Points, in no order, along strands that fork and pass close to each other.
Points whose rows are less than 45.2 apart are linked; no others are. Some points are linked to none.
K_573: -27 32 7 -37 33 27 38 35 17 -13 19 25 -5 62 15 19 -16 -32 -12 15
K_728: 8 1 1 -1 -37 23 -24 -46 -1 -3 -6 -2 -11 -22 -17 -37 -2 4 22 -40
K_11: 7 17 2 61 -40 10 10 16 -5 -10 -1 10 32 -26 23 11 -36 2 6 41
K_837: -40 -22 -36 -11 0 -38 -3 10 -19 5 -9 25 -17 -2 -7 -12 6 9 11 14
K_81: -4 -18 -16 -8 14 -25 0 -21 38 20 17 30 33 -12 -27 9 28 35 11 -48
K_372: -61 25 2 2 16 20 6 59 13 9 20 32 0 70 -1 23 27 -2 21 -1
K_820: 9 30 -25 -13 5 -16 -63 19 -45 8 -14 8 -5 -13 -17 -27 -4 17 -8 19
K_82: -14 -5 -4 1 -30 1 -13 -29 -18 10 3 -1 -7 -10 -29 -24 2 -9 38 -45
K_828: 16 9 -5 -23 -12 9 -45 -27 28 -15 -21 -18 12 -57 -2 -10 11 45 -48 -11
K_693: 31 -15 20 8 16 -1 22 -24 33 24 -7 -24 25 -33 20 21 -16 30 8 23
K_530: 18 -8 14 -1 -2 -10 8 -45 22 44 10 -26 -7 -14 -3 12 -7 3 25 -10
K_303: -53 21 1 -6 21 20 29 49 12 -2 19 36 1 67 4 21 12 -17 11 8
K_260: -12 -12 -17 -8 3 -14 10 -42 25 38 20 21 -12 12 -18 14 18 18 27 -11
K_402: 27 -14 15 -10 18 -10 -1 -35 38 38 4 -24 16 -29 -3 10 -5 34 9 -12
K_532: 5 -20 -12 -31 45 14 57 -5 21 -19 23 20 0 43 5 19 -9 -28 -32 3
K_29: 21 29 10 0 18 -12 -46 18 -31 39 -9 -37 3 -3 -5 0 2 -3 23 24
K_75: -35 -4 15 -21 38 1 37 46 0 -3 22 18 6 56 8 5 5 -36 8 5
K_246: 42 8 28 28 -36 55 5 -3 22 -34 8 13 21 -22 17 -14 -19 3 -30 33
K_216: -4 -43 -13 -27 18 -21 39 12 -16 -35 -1 -30 -17 19 11 2 -17 -23 -55 -1
K_714: -37 -27 -27 -6 10 -11 40 -6 7 1 16 46 -5 28 -9 11 14 6 13 0
K_321: 23 -8 7 -14 -3 3 -16 -39 23 16 -6 -25 12 -49 -9 -5 -5 34 -8 -16
K_331: 11 21 30 12 -11 -11 -30 -2 -17 32 -10 -41 -11 -1 -3 0 -13 -36 36 -19
K_55: 32 28 2 -6 -33 14 -31 -23 -6 -3 -15 3 -22 -26 -9 -41 -17 -5 -8 4
K_984: 25 -4 18 16 -3 -3 21 -22 9 25 -7 -31 3 -28 16 16 -23 -2 21 24
K_199: -28 3 -9 -12 27 25 57 13 17 -17 23 42 1 54 1 23 -3 -21 0 9
K_755: -13 -11 -30 0 -32 13 -13 -24 -18 -42 -13 18 -16 -29 -9 -35 18 19 -12 -23
K_559: 20 9 17 6 -20 4 -6 -35 -3 20 -5 -31 -11 -24 -4 -11 -23 -12 24 -13
K_57: 35 8 26 42 -45 49 6 3 17 -36 10 26 25 -13 18 -10 -23 2 -16 34
K_793: -10 -36 -17 0 36 -21 29 9 27 -24 11 35 35 -3 -19 16 33 29 -23 -39
K_266: 43 51 2 -12 -8 0 -49 18 -30 3 -14 8 -14 -10 -8 -34 -15 8 -26 22
K_960: 10 -29 -20 -50 28 -14 32 -8 12 -13 21 -18 -18 36 8 3 -14 -31 -55 -8
K_965: -17 -13 -26 5 -30 12 -6 -7 -26 -57 -19 21 -17 -16 -6 -34 16 9 -17 -16
K_184: 21 -36 -15 -22 57 -3 41 -8 28 -26 21 0 18 24 -2 20 4 -8 -57 -18
K_904: 15 -13 -23 -56 38 0 33 -11 26 -9 23 -1 -15 47 10 9 -13 -35 -45 -1
K_712: -13 -31 -22 -5 -6 -8 1 -28 2 -3 11 9 17 -30 -25 -6 20 35 3 -46
K_136: -31 25 -9 0 -12 -2 -4 -7 33 42 20 22 -36 51 -18 32 26 -10 36 -8
K_142: -37 -1 2 4 -4 -22 -26 22 -3 37 20 -2 -5 37 -20 5 38 -27 51 -32
K_675: -10 -40 -7 3 30 -15 27 8 7 -53 6 -5 28 -17 -10 15 29 28 -53 -43
K_798: 27 4 9 34 -28 39 12 -3 7 -19 0 -4 33 -41 17 6 -34 17 -12 35
K_169: -28 -32 -30 1 -7 -17 13 25 -41 -55 -23 4 -12 -7 5 -15 -3 0 -33 2
K_525: -10 5 8 -63 45 -13 19 37 7 -6 16 2 -9 63 27 1 -15 -23 -27 12
K_252: 42 12 28 23 -28 49 4 -15 14 -24 -4 -2 15 -30 11 -16 -30 2 -16 22
K_662: -45 -24 3 -16 50 -2 3 53 -29 2 18 2 21 42 18 -3 19 4 11 17
K_129: -11 -40 -7 -34 25 -25 30 30 -22 -30 -3 -21 -12 25 17 -6 -22 -23 -43 3
K_915: -1 -41 -14 -5 49 -18 38 10 27 -34 12 22 30 4 -8 22 25 22 -42 -29
K_156: -11 -27 -23 -1 18 -15 17 -18 26 6 24 35 28 -1 -27 10 31 29 11 -39
K_539: 20 -4 -19 -17 -9 -8 -14 -37 7 11 -9 -15 -11 -55 0 -10 -7 32 -20 13
K_141: 8 7 7 -4 -3 -27 -3 -18 5 45 -9 -19 -24 -9 -1 3 -8 -11 32 16
K_616: 44 13 22 -7 -15 47 -21 -24 30 -24 -12 -14 19 -44 10 -12 -7 24 -50 17
K_562: 44 32 15 19 -37 24 13 14 -3 -18 -2 14 3 -28 16 -15 -37 5 -41 45
K_698: -51 17 -4 -8 11 -9 -28 32 11 35 9 17 -23 54 -11 18 36 10 33 4
K_709: 23 30 0 0 20 2 -58 13 -42 37 2 -37 6 -2 -10 -1 10 5 18 27
K_40: -55 -18 -12 -10 31 -16 -21 42 -28 16 6 14 12 30 2 -6 27 12 26 15
K_297: -44 -33 -16 -11 13 -26 20 35 -30 -14 -3 21 0 14 2 -11 0 -8 3 3
K_770: -9 -32 -19 1 33 -15 25 -2 25 -10 22 38 37 0 -25 13 33 27 -3 -37
K_509: 21 -8 33 22 1 -4 23 -34 23 36 8 -36 -6 -1 19 35 -6 -14 32 -3
K_526: -22 -17 -22 0 4 -10 20 -32 19 23 29 33 3 16 -27 15 24 12 30 -20
K_151: -24 -28 -22 -3 -12 -11 15 -26 -8 7 18 13 2 -13 -26 -7 12 7 27 -32
K_822: -21 -49 -18 -4 16 -2 49 -1 -16 -33 16 14 7 -1 -11 1 5 -3 -16 -22
K_232: 12 -8 -1 -9 -6 -13 0 -43 11 35 3 -20 -7 -25 -11 0 -9 9 21 -5
K_909: 45 44 36 20 -19 19 -21 16 -16 -4 -14 -4 3 -4 6 -25 -31 -20 2 16
K_306: -11 -9 2 -50 40 -14 35 34 5 -10 10 9 -13 59 27 8 -17 -22 -29 17
K_602: -8 -8 -36 -11 -23 -14 -14 -29 -14 2 -10 5 -18 -38 -12 -20 -3 17 -5 -4
K_750: -14 -17 -10 2 -34 17 -6 -29 -14 -20 -2 15 -7 -18 -26 -34 11 9 20 -48
K_838: 29 9 -1 -22 -7 11 -35 -28 27 -12 -17 -23 12 -61 6 -2 1 42 -53 7
K_167: -13 14 -26 -5 13 0 -65 20 -58 6 0 4 13 -1 -17 -26 10 21 13 10
K_442: 29 1 26 -14 0 14 -24 -11 40 0 -21 -30 30 -55 -1 -4 -13 34 -26 -11
K_451: 52 16 23 -2 -25 45 -13 -28 31 -25 5 9 1 -26 14 -27 3 4 -57 29
K_437: 42 26 -1 -11 -37 26 -31 -30 15 -18 -5 16 -24 -26 6 -40 8 1 -45 17
K_983: 12 11 16 5 4 -2 10 -42 40 52 19 -9 -22 26 -3 41 15 -5 32 -12
K_26: -9 26 3 -1 -8 -3 -4 -17 37 51 15 4 -41 45 -11 39 23 -17 35 -13
K_292: -42 -10 -17 -9 8 -33 -21 22 -29 19 -2 13 -2 9 -15 -15 14 2 32 1
K_102: -7 8 -41 -18 -5 -42 -38 10 -30 9 -22 11 -19 -21 -11 -18 -9 13 -4 24
K_745: -5 -11 -13 -9 50 29 52 -7 27 -21 25 36 20 41 -9 29 4 -13 -11 -3
K_32: -14 -19 -23 5 -22 22 -12 -27 -8 -62 -14 14 -1 -26 -3 -21 39 36 -32 -29
K_656: 32 2 36 -4 -5 34 -24 -6 41 -17 -22 -26 36 -50 4 -5 -15 31 -33 -1
K_315: 6 -16 -2 -13 12 -27 -9 -29 41 33 14 8 27 -18 -22 7 21 37 12 -41
K_640: -13 -2 -31 -10 -28 -15 -20 -13 -23 -2 -13 11 -18 -27 -14 -29 -7 8 2 -5
K_454: -17 2 -13 -7 -1 -15 9 -34 28 41 17 21 -25 24 -18 21 19 7 33 -3
K_748: 55 53 23 -3 -14 12 -29 23 -18 0 -11 13 -10 -4 0 -36 -21 6 -30 27
K_473: -59 -2 4 -3 27 1 -10 51 0 19 22 20 9 58 1 7 38 2 31 1
K_523: -45 -21 1 -9 20 -14 32 36 -13 -1 16 25 6 35 -7 -1 10 -24 22 -4
K_889: -4 1 2 -53 41 3 37 12 15 -3 26 13 -8 54 10 0 -17 -49 -22 2
K_986: -5 -6 -29 -6 -32 16 -22 -36 -8 -26 -11 10 -11 -33 -12 -31 16 24 -11 -25
K_133: -22 -22 -19 -7 -14 -18 5 -28 -6 21 8 10 -8 -13 -22 -10 7 7 27 -22
K_726: 14 21 6 53 -28 -2 15 27 -13 2 -9 -1 28 -25 27 11 -36 -6 9 46
K_641: -24 4 1 2 -24 -13 -25 -6 -24 19 -2 -6 -7 0 -27 -22 3 -19 45 -37
K_458: -13 0 15 -47 43 -1 34 27 9 -1 24 10 -1 50 11 -1 -14 -49 -14 -3
K_583: 40 25 9 17 -29 17 13 6 -7 -10 -12 -6 6 -38 15 -8 -41 3 -21 40
K_140: -28 -38 -3 0 -6 7 30 7 -32 -39 4 14 -2 -5 -21 -20 0 -8 4 -36
K_739: 22 3 -3 -10 -26 25 -25 -45 11 -6 -8 -9 -4 -42 -10 -28 -1 23 -8 -21
K_120: 21 29 28 11 -24 9 -34 -16 -16 12 -14 -23 -13 -4 -7 -26 -21 -28 31 -23
K_842: 4 26 -28 -10 8 -3 -68 16 -54 8 -5 6 5 -5 -20 -28 5 20 2 15
K_308: -6 -8 -19 2 -26 26 -27 -33 1 -54 -12 18 -2 -28 0 -32 46 29 -29 -28
K_555: 15 3 17 45 -16 -4 27 1 0 11 -10 -21 15 -23 31 21 -27 -12 24 34
K_955: -46 16 -12 12 1 21 29 17 25 2 29 43 -1 59 -19 27 27 -30 32 -10
K_198: 1 -46 -8 -5 42 -11 37 1 6 -45 12 -16 21 -2 -4 17 15 14 -63 -36
K_424: 0 21 13 -11 5 -26 -7 -1 15 53 -12 -13 -39 21 3 21 8 -5 34 25
K_253: 27 21 36 34 5 -6 -25 30 -22 23 -17 -48 9 3 20 17 -6 -33 27 2
K_882: 30 44 -13 -16 -5 -9 -57 16 -39 8 -16 5 -10 -14 -15 -32 -11 16 -19 19
K_465: 2 5 17 5 -9 -23 -5 -22 19 53 11 -22 -31 19 -4 23 11 -33 41 -21
K_968: 27 16 -14 -15 -28 26 -37 -42 14 -20 -11 -1 -13 -44 4 -24 9 28 -48 6
K_999: 42 49 21 7 1 4 -40 22 -34 15 -14 -18 7 -6 -4 -18 -20 -3 1 21
K_942: -25 -17 -6 4 -31 6 2 -15 -25 -10 7 14 -3 -7 -30 -26 7 -7 35 -52
K_833: -7 -8 -9 -6 -14 -19 -5 -36 -1 33 4 -7 -15 -15 -18 -8 -3 -1 30 -16
K_943: -2 -13 -8 -2 -33 21 -17 -41 -5 -14 1 7 0 -24 -22 -31 12 18 20 -50
K_132: -15 -29 -25 -1 10 -11 22 -27 19 13 32 35 18 7 -24 11 27 17 22 -28
K_19: 8 4 17 64 -36 21 7 -2 -2 -21 1 -6 30 -22 28 20 -30 -14 22 12
K_553: -36 -10 -24 -7 14 -13 -35 40 -53 -10 -8 10 14 6 -13 -25 7 12 14 2
K_342: 11 -40 -13 -10 55 -6 45 0 24 -30 18 11 24 18 -4 26 15 5 -49 -22
K_922: 42 39 37 39 -30 22 -2 32 -12 -16 -5 16 14 -1 17 -19 -32 -8 -9 29
K_356: 3 -8 -9 -46 40 12 46 -2 22 -12 26 14 -9 49 7 10 -17 -41 -31 3
K_472: 53 9 30 11 -29 51 1 -14 29 -29 7 13 10 -22 15 -25 -7 -1 -46 33
K_271: -24 -19 -14 3 -19 7 0 13 -39 -53 -21 22 -11 -7 -12 -35 7 -4 -3 -22
K_59: -15 -40 -17 5 0 3 30 -2 -27 -69 -9 -19 -13 -8 5 -2 6 6 -51 -14
K_881: 4 -45 -6 -12 39 -3 44 -8 3 -35 17 -18 10 5 -8 11 3 -3 -58 -28
K_62: 4 -10 -16 -24 52 28 54 -8 27 -21 25 28 10 42 1 25 -6 -16 -26 2
K_870: -22 -32 6 -27 33 -15 13 50 -41 -29 -6 -11 6 20 10 -16 -17 -19 -20 -1
K_740: 24 23 -17 -10 -40 15 -36 -29 1 -22 -11 20 -30 -24 -3 -47 14 5 -31 3
K_332: -48 -27 -9 -14 28 -25 14 47 -29 -7 -4 21 6 29 6 -5 5 -3 6 12
K_890: 17 -11 10 -15 17 -24 -9 -33 45 39 8 -5 21 -23 -15 7 9 34 9 -31
K_78: -27 31 17 -31 41 24 30 49 16 -7 23 18 2 66 14 13 -3 -32 -3 9
K_449: 31 30 18 8 -5 -12 -15 12 -20 24 -19 -27 -5 -20 1 -5 -27 -19 14 24
K_220: 46 45 39 31 -17 19 -19 30 -23 -5 -12 1 14 3 11 -20 -28 -10 -4 21
K_201: -28 2 7 2 -5 -24 -40 17 -13 41 9 -19 -6 23 -18 0 30 -26 51 -33
K_383: -18 12 13 6 -17 -18 -39 -2 -18 34 1 -23 -8 10 -21 -6 10 -29 49 -38
K_631: -58 12 4 -1 26 17 -1 60 9 11 26 20 8 66 2 17 39 0 27 0
K_810: 13 12 31 15 -16 -9 -14 -18 -8 33 -7 -41 -10 -6 0 5 -16 -38 37 -19
K_108: 20 2 22 58 -41 41 3 -7 7 -33 7 6 35 -21 22 9 -29 -2 12 16
K_492: 19 16 26 54 -33 18 7 7 -7 -14 -6 -10 21 -20 23 6 -36 -18 13 18
K_417: -31 -20 -7 -28 28 -16 44 37 -4 -16 0 29 -10 56 21 9 -8 -5 -14 20
K_87: -8 7 16 6 -23 -17 -20 -19 -8 39 5 -27 -16 6 -16 0 0 -34 44 -41
K_429: -21 -4 24 -37 50 -1 29 43 -3 2 29 3 10 52 8 -5 -3 -44 -5 -1
K_431: -1 11 13 70 -23 -10 3 30 -14 6 -15 -11 21 -10 34 29 -15 -23 27 27
K_696: 31 8 31 30 -22 22 5 -20 1 -2 -5 -30 8 -28 12 1 -36 -16 18 4
K_988: -18 20 12 -11 15 -18 -39 22 14 55 -3 -12 -33 39 -3 22 31 3 37 17
K_673: 31 -12 25 -9 14 -5 -2 -21 42 23 -8 -29 28 -43 6 13 -14 36 -3 -9
K_340: 36 3 2 -13 -3 13 -12 -20 22 -5 -13 -26 16 -62 11 3 -14 36 -42 20
K_289: -19 -42 -14 8 10 -8 17 -1 -5 -57 -2 -3 21 -24 -6 8 31 38 -46 -40
K_349: -15 -28 -45 -9 -8 -19 -8 -27 -1 -12 -2 4 -3 -39 -8 -6 20 43 -21 -13
K_227: 37 3 19 3 -18 30 -9 -35 13 -2 -8 -27 7 -44 3 -10 -26 12 -4 2
K_93: 13 -1 16 1 3 -12 11 -43 30 49 15 -17 -18 11 -4 24 7 -4 34 -6
K_839: -24 -28 -37 3 -2 -26 -13 -12 5 -43 -12 -3 17 -35 0 9 38 57 -47 -22
K_666: 6 12 20 61 -7 -14 2 34 -11 16 -19 -23 17 -1 36 31 -7 -23 28 27
K_433: -13 6 0 -7 -5 -26 -1 -25 19 49 5 3 -33 22 -11 14 12 -5 39 3
K_218: 26 34 32 52 -15 7 -15 34 -25 -2 -15 -20 22 -2 21 9 -24 -24 17 14
K_412: -3 -24 -24 -5 50 2 42 5 31 -28 12 48 28 26 -8 32 20 29 -25 -13
K_897: -28 -31 -8 4 -16 9 20 -4 -27 -28 8 17 2 -11 -31 -22 6 -4 19 -45
K_527: 26 27 25 22 -4 -12 -3 17 -16 25 -18 -34 1 -13 13 8 -23 -23 20 27
K_962: -11 -5 -28 -10 -18 -5 -37 -27 9 -36 -16 -3 12 -44 -2 -6 35 56 -45 -23
K_546: -57 5 -7 -5 14 -14 -16 37 5 29 10 25 -11 55 -7 9 34 5 33 6
K_65: 41 14 23 16 -24 37 2 -20 8 -12 -8 -15 10 -37 9 -10 -34 0 -11 17
K_893: -53 -24 -6 -9 40 -6 -11 48 -31 7 15 8 23 36 9 -5 29 12 22 18
K_534: 26 30 38 52 -2 3 -24 34 -26 9 -15 -36 18 0 23 15 -11 -30 22 8
K_290: 23 20 -27 -15 -30 -3 -23 -26 -7 -7 -14 -3 -25 -47 -2 -22 -14 17 -35 19
K_370: -24 -32 -2 2 -8 16 22 10 -36 -58 -10 12 -12 -5 -14 -29 -1 -11 -7 -32
K_405: 22 16 29 21 15 -8 -39 25 -19 40 -11 -56 -2 9 13 21 12 -29 31 0
K_462: -5 -49 -9 -8 31 1 52 -4 -6 -32 20 -3 10 0 -11 8 1 -4 -36 -31
K_946: -14 28 -3 -42 32 24 44 22 16 -17 13 24 -11 61 18 22 -24 -26 -22 16
K_577: -15 -37 -4 -28 29 -24 24 42 -34 -31 -10 -13 -5 19 13 -10 -20 -21 -32 0
K_718: -21 -22 -25 10 -15 9 -10 -22 -11 -70 -13 3 3 -27 2 -9 38 40 -43 -24
K_729: -23 -36 -44 1 -2 -24 -2 -19 1 -32 -3 0 10 -31 -3 7 29 54 -36 -16
K_797: 2 -8 -19 -9 -24 11 -22 -39 2 -8 -8 -3 -5 -43 -15 -24 9 33 -8 -29
K_172: 19 12 6 47 -38 25 18 7 -3 -18 -1 5 30 -33 21 6 -38 8 -6 38
K_475: 48 21 11 -8 -30 37 -21 -34 24 -18 -4 8 -12 -28 10 -34 4 1 -46 20
K_799: 10 22 -35 -19 -10 -35 -38 7 -30 5 -21 3 -23 -31 -8 -20 -16 9 -22 30
K_296: 22 11 13 2 -37 24 -29 -40 0 2 -7 -9 -15 -16 -12 -36 -12 -9 23 -32
K_796: 20 15 40 49 -19 7 -1 8 -14 3 -12 -33 6 -10 23 16 -26 -37 27 -4
K_98: -42 15 -1 -10 21 19 44 34 11 -8 15 40 0 59 4 21 1 -18 6 11
K_747: 48 39 33 14 -25 23 -18 0 -4 -6 -12 0 -7 -8 6 -33 -30 -17 -3 12
K_304: 24 39 2 -6 -15 -5 -40 3 -25 13 -22 -5 -13 -19 -14 -30 -23 -6 3 10
K_761: 33 4 10 -8 -19 29 -19 -41 16 -2 -9 -20 1 -45 -4 -20 -16 20 -15 -2
K_285: 11 -39 -17 -35 29 -14 35 -14 4 -26 17 -35 -13 24 5 6 -9 -22 -67 -16
K_817: 22 -8 18 32 -9 5 26 -15 9 10 -6 -24 19 -33 24 20 -26 4 18 32
K_166: -30 -41 -20 -1 5 -8 41 -2 -11 -15 17 23 6 4 -18 -1 8 0 7 -21
K_710: 14 8 33 16 -1 -13 17 -11 26 47 -2 -29 -32 26 20 44 7 -29 33 -1
K_628: -43 -33 -29 -9 4 -32 17 16 -23 -6 -6 28 -8 7 -5 -6 4 3 7 3
K_33: -28 -31 -6 -15 33 -9 -1 54 -52 -33 -11 -6 15 17 9 -20 -9 -3 -13 5
K_558: 14 14 25 7 18 -12 -38 23 -6 51 -9 -50 -13 17 9 22 21 -23 35 7
K_38: 40 17 14 -13 -18 40 -36 -33 36 -22 -10 -8 10 -42 11 -19 11 23 -59 12
K_160: -34 -22 -20 -9 23 -8 -19 50 -58 -28 -13 8 20 9 -2 -21 0 10 -1 4
K_401: 6 27 -17 -10 -17 -12 -43 2 -28 7 -20 6 -15 -20 -17 -38 -13 1 6 2
K_339: 35 -2 10 6 -4 23 5 -12 18 -6 -11 -24 30 -57 15 7 -27 34 -26 26
K_777: 10 21 11 2 -32 5 -31 -24 -18 10 -13 -12 -14 -10 -16 -36 -13 -16 31 -28
K_708: 14 30 25 8 -12 -2 -47 -1 -26 24 -14 -31 -8 1 -12 -17 -9 -26 36 -22
K_497: 30 -7 32 -10 8 2 -12 -10 44 10 -18 -32 37 -49 1 5 -17 32 -13 -12
K_757: 23 24 16 5 21 -18 -35 25 -22 44 -14 -41 3 0 7 10 5 -9 25 32
K_720: -19 8 -11 -35 32 15 53 16 15 -21 9 33 -12 59 17 28 -22 -12 -27 19
K_928: -1 15 21 -2 14 -24 -37 20 5 56 -8 -29 -24 25 2 20 23 -10 38 15
K_499: 12 19 24 2 8 -21 1 10 13 48 -21 -26 -33 20 15 28 5 -13 35 30
K_549: -20 -4 -13 -5 34 31 56 -4 20 -19 25 44 12 48 -8 27 3 -14 2 2
K_650: -40 19 0 -11 17 -8 -41 28 15 48 7 2 -29 53 -7 22 38 19 33 13
K_275: -28 -9 -37 -15 3 -42 -26 14 -28 10 -19 17 -16 -10 -7 -17 2 13 8 18
K_455: -49 -7 -13 -10 21 -29 -30 29 -17 30 -3 12 -2 26 -10 -6 25 9 33 14
K_947: -11 -37 -11 -1 2 1 28 5 -30 -73 -18 -30 -17 2 7 -10 -3 -5 -58 -8
K_569: -42 -20 8 -23 43 -13 19 56 -19 -3 10 17 12 46 14 0 7 -6 5 15
K_956: 3 19 13 6 -4 -2 7 -30 42 52 15 -8 -37 37 -4 41 18 -15 32 -12
K_804: 19 16 27 35 -4 -15 7 21 -10 25 -20 -30 6 -7 28 21 -15 -23 29 29
K_36: -20 9 -15 -10 -6 -29 -38 9 -32 20 -14 1 -10 -10 -20 -22 1 -2 27 -1
K_746: 29 6 27 51 -47 48 0 -3 10 -37 10 21 28 -12 19 -3 -26 -5 1 21
K_338: 20 13 36 28 -14 -3 0 -8 -7 20 -10 -39 -3 -11 13 10 -25 -32 32 -3
K_597: 52 49 21 -1 -25 12 -14 19 -12 -8 -12 13 -12 -14 6 -29 -29 0 -37 33
K_688: 19 17 29 15 13 -17 -2 23 3 45 -24 -34 -15 15 24 29 6 -18 31 35
K_682: 22 30 29 57 -33 15 -2 25 -20 -12 -10 -3 24 -9 22 2 -35 -19 12 19
K_191: 1 -1 10 66 -23 -5 18 7 0 4 -5 -14 23 -18 36 30 -20 -14 30 30
K_44: -21 -6 -28 6 24 12 32 -17 30 0 27 53 17 33 -22 28 25 17 18 -15
K_967: 25 26 -26 -18 -21 -17 -26 -8 -19 3 -19 0 -25 -40 -3 -19 -24 9 -29 29
K_636: -13 -15 -22 2 37 7 32 -10 32 -9 22 54 29 26 -19 25 30 22 6 -22
K_20: 11 -15 26 47 -3 -3 36 -16 21 23 -4 -23 9 -1 39 43 -4 -5 33 19
K_121: -32 -4 -22 5 14 14 39 -11 22 -1 30 49 7 42 -21 25 21 -3 26 -9
K_245: -39 -10 -20 -8 7 -21 -29 31 -43 5 -11 12 5 2 -15 -20 10 5 25 -1
K_206: 20 -13 33 36 4 2 29 -25 21 23 2 -30 13 -10 31 37 -14 -3 30 9
K_118: 23 23 23 15 17 -20 -14 30 -14 41 -24 -37 2 7 18 22 4 -15 26 35
K_766: -23 -13 -16 -31 26 1 54 18 8 -22 7 33 -13 55 20 22 -14 -5 -26 20
K_365: 49 38 19 6 -34 23 2 13 -3 -15 -7 13 -9 -22 13 -26 -30 1 -46 38
K_563: 25 2 -11 -12 -9 -7 -3 -32 3 20 -9 -22 -12 -48 -3 -6 -17 15 -3 18
K_852: 8 -2 29 46 -5 -11 26 2 13 25 -14 -27 -5 6 36 43 -4 -26 35 16
K_479: 33 32 31 47 -40 21 2 34 -8 -23 5 30 21 3 19 -15 -28 -3 -12 28
K_495: 36 15 5 3 -17 9 10 -12 -2 5 -12 -20 -3 -46 11 -4 -37 2 -10 34
K_865: -50 13 -8 10 -2 5 8 31 22 14 28 35 -6 63 -16 22 33 -30 40 -17
K_756: 12 0 33 35 -1 -7 26 1 23 35 -9 -28 -20 17 36 46 5 -27 31 11
K_923: -30 -36 -23 1 -2 -14 30 -11 -8 1 18 26 4 0 -25 -2 13 1 22 -26
K_137: 6 7 -16 -16 -18 6 -43 -34 20 -22 -20 -10 10 -48 1 -13 23 47 -46 -14
K_186: -48 -5 0 4 5 -20 -15 32 -5 29 22 10 1 43 -19 5 37 -20 47 -22
K_914: 2 16 -24 -9 -30 -6 -34 -13 -24 -6 -18 11 -21 -27 -16 -38 -8 4 -2 -5
K_730: -26 -34 -38 -9 2 -26 16 -22 3 9 9 27 -10 -7 -11 2 15 24 6 -4
K_578: 23 -27 -20 -34 54 4 43 -14 29 -22 22 -1 5 35 3 20 0 -12 -56 -9
K_239: -19 -35 -20 10 -7 10 19 -7 -23 -72 -9 -4 -8 -19 0 -8 16 18 -43 -22
K_900: -32 -28 -40 -3 -16 -16 6 -6 -26 -22 -7 16 -13 -22 -11 -19 4 11 -3 -11
K_504: -21 -12 -26 -8 -10 -23 -30 -15 11 -38 -20 -3 16 -44 -1 3 35 56 -44 -29
K_542: -24 34 4 -11 -3 -11 -17 8 25 48 -2 9 -49 48 -12 32 17 3 30 8
K_427: 34 1 13 21 -18 37 9 -8 15 -19 -7 -13 36 -49 19 5 -32 23 -23 31
K_316: 10 7 31 13 -3 -16 2 -15 19 49 6 -34 -30 22 10 32 7 -37 35 -12
K_568: 23 31 5 -4 -11 -14 -28 2 -21 25 -20 -18 -12 -23 -7 -16 -23 -9 10 17
K_73: 14 24 -20 -10 -38 7 -35 -20 -12 -13 -19 15 -26 -23 -10 -44 -2 3 -15 -1
K_964: -9 -40 -17 -12 8 -15 33 12 -26 -54 -13 -35 -20 9 10 -2 -13 -12 -58 -2
K_488: -5 10 7 -11 0 -31 -10 -10 6 49 -9 -11 -32 7 -7 9 6 -9 34 15
K_264: 48 35 17 1 -31 25 -20 -14 3 -10 -10 5 -14 -19 2 -39 -22 -11 -18 14
K_230: -11 14 -10 -5 16 -16 -60 13 -36 37 -1 -20 3 3 -16 -8 17 5 30 13
K_103: 14 4 -33 -14 -21 -6 -24 -35 -3 -8 -11 -8 -16 -53 -2 -16 -4 28 -34 11
K_824: -9 2 9 7 -17 -22 -11 -26 6 46 15 -21 -19 11 -15 10 10 -29 46 -31
K_329: 28 10 2 -3 -13 0 1 -25 0 17 -12 -25 -11 -42 3 -6 -29 1 1 21
K_639: 39 10 33 -3 -7 45 -27 -10 39 -26 -17 -17 34 -43 7 -8 -7 29 -47 10
K_268: -42 34 -11 2 -13 6 -11 11 31 34 16 23 -34 57 -21 34 27 -9 33 -12
K_894: -19 -25 -3 -39 35 -20 38 42 -8 -17 2 9 -9 48 27 5 -17 -15 -26 19
K_918: 21 6 16 6 -4 -16 13 -21 4 34 -9 -29 -13 -20 9 9 -18 -8 25 23
K_63: -21 -38 -23 9 -2 2 11 -10 -14 -64 -5 -6 9 -23 1 2 27 33 -44 -27
K_393: -9 -16 -27 -1 44 12 38 -4 34 -21 16 56 29 32 -16 31 20 25 -9 -14
K_254: -15 -24 -38 -9 -14 -14 -6 -31 -6 -4 -3 7 -10 -39 -12 -12 9 31 -7 -12
K_371: -51 3 1 7 2 -10 5 33 9 20 28 24 -2 53 -18 13 37 -30 45 -19
K_457: -35 18 22 -22 44 19 27 56 9 0 24 17 11 63 13 11 10 -29 3 7
K_978: -36 6 -10 8 14 23 42 8 20 -6 29 44 4 54 -15 25 18 -27 27 -4

A fork is a point with three links, a tip a point with one. Leave the first point through the second and follow the links. Name the first fork or tip that comes.
K_739, K_797 | K_942
K_740, K_437 | K_246
K_597, K_748 | K_167
K_828, K_137 | K_914
K_852, K_756 | K_383

Follow the links from the first point to the second, and from the first to the third. Name the last point that the two ways share.
K_766, K_549, K_285 | K_356
K_142, K_943, K_755 | K_942
K_454, K_118, K_191 | K_488
K_349, K_108, K_909 | K_73
K_770, K_757, K_191 | K_488
K_870, K_198, K_32 | K_63

Name the points in between on the shortest way along the links from the first point to the second, in order.
K_304, K_488 | K_568 K_449 K_527 K_804 K_666 K_431 K_191 K_555 K_817 K_984 K_918 K_141
K_98, K_698 | K_303 K_372 K_631 K_473 K_546
K_710, K_142 | K_316 K_465 K_824 K_87 K_383 K_201
K_55, K_19 | K_73 K_740 K_437 K_475 K_451 K_472 K_246 K_57 K_746 K_108
K_82, K_338 | K_942 K_750 K_943 K_728 K_296 K_777 K_120 K_708 K_331 K_810
